Points on a hilly landscape, in no order, each with its height.
A ball rolls from a point to the lowest of its 3 nearest points, and stops where none of them is lower. Distance is the straight distance between rows; heights are no part of it.
tet: [117 106 115 115 127 127 122 143]  height 125
talak: [ 95 130 145 120  92 143 121 149]  height 325
mak: [ 94 109 158 127  62 161 135 163]  height 701
Koni: [149 201  88  92 153 128 149 154]  height 121
sen: [149 178  71  87 142 138 152 162]  height 78
kabom: [101 145 184 170 140  95 112  85]  height 411
Vakov: [111 137 185 173  89 126 142 106]  height 399
Surek: [133  94 139 158 103 130 154  89]  height 413
fizo: [106 140 133 136 117 121 136  86]  height 377
vop: [141 110  88 104 184 110 100 112]  height 289
debaz: [ 95 193 164 137  77 138 101 108]  height 499
Retu: [113 109 130 144  92 139 150 107]  height 420
dufov: [131 107 146 168 127 114 143  81]  height 407
zir: [185  96 102 121 135 142 157 172]  height 224
zuvi: [147  65 116 120 120 148 128 166]  height 388
fufi: [112 106 173 169  74 144 161 112]  height 412
Gitib: [173 141  65  95 135 145 165 161]  height 163
vomad: [109  64 145 136  50 167 160 146]  height 666
mepem: [ 92 150 147 119 102 138 112 145]  height 123
vibu: [ 89 182 129 110 138 116 102  91]  height 258
tos: [ 94 175 148 116 125 127  91 136]  height 87
deda: [210 110  71 106 178 140 139 132]  height 207
kupo: [126 203 146 114 159 113  95 151]  height 220
gani: [131  88  95 113 136 130 118 100]  height 390
vupur: [154 114 107 114 165 114 121 149]  height 217
kaz: [128 119 154 127 104 141 138 192]  height 620
Bok: [ 98 171 115 103 177  98  89 113]  height 261
digan: [151  46 106 137  86 164 150 107]  height 655
reduk: [182  91  98 113 165 127 130 148]  height 126
kesor: [127  68 150 161  61 156 174 118]  height 515
lavi: [ 76 112 197 174 115 112  99  88]  height 406
tafi: [113 149 136 110 150 118 106 149]  height 231
Mozek: [180 107  84 111 199 116 104 129]  height 343
lunuf: [141 176 121 119 173 105 122 157]  height 177
vur: [120 151  83  95 199  91  84  76]  height 273
Salut: [116 128 160 160  97 129 148  98]  height 393
tam: [101 104 145 126  82 151 134 154]  height 567
Lonuz: [104 188 182 165  76 130 116 101]  height 451
riv: [133 148 104 105 194  92  99 127]  height 232
Sof: [138  64 130 153  84 156 162 103]  height 501
tiku: [130 163 144 123 137 128 122 175]  height 303
ruf: [172 143  94 114 177 112 137 148]  height 233
nipa: [157 144 121 121 131 134 163 177]  height 396
Befe: [106 162 200 180  88 123 118 102]  height 409
busop: [123  65 119 127  86 155 143 140]  height 592
pir: [113  99 180 181 111 114 131 100]  height 404
vero: [129 128  85 103 191 100  93 102]  height 255
Mogeg: [126 136 111 113 166 111 105 133]  height 267
nekog: [134  79 117 122 119 137 131 155]  height 130
Mafa: [146 126 118 121 156 117 135 165]  height 290
nota: [ 99 176 147 135 111 129 122  92]  height 354
bira: [132  91 142 127 100 147 148 187]  height 773
bodot: [130 130 141 120 140 127 127 170]  height 360
zup: [110 159 107 127 159 104 117  67]  height 376
rapo: [209  94  84 115 158 153 148 149]  height 184
Biki: [124 126 116 141 142 111 133  64]  height 397
rosib: [156 152  98 113 184 104 124 142]  height 208
fusi: [ 92 158 162 133  73 151 121 125]  height 392
pap: [101 146 111 114 140 116 113  93]  height 335

Two balls start at each pair of points below. Name the first point that both come to, or write never.
digan, kesor => Salut
Mogeg, vero => never
tam, bira => never
fusi, mak => mepem

Call two points neighbours if one is among the 3 nearest of the other. Go from one point of each pair to the other, from neighbour to neighbour, staying as low as possible. Name the highest point that can't be avoided.
Salut, tos => dufov
reduk, lunuf => zir
tos, lunuf => kupo
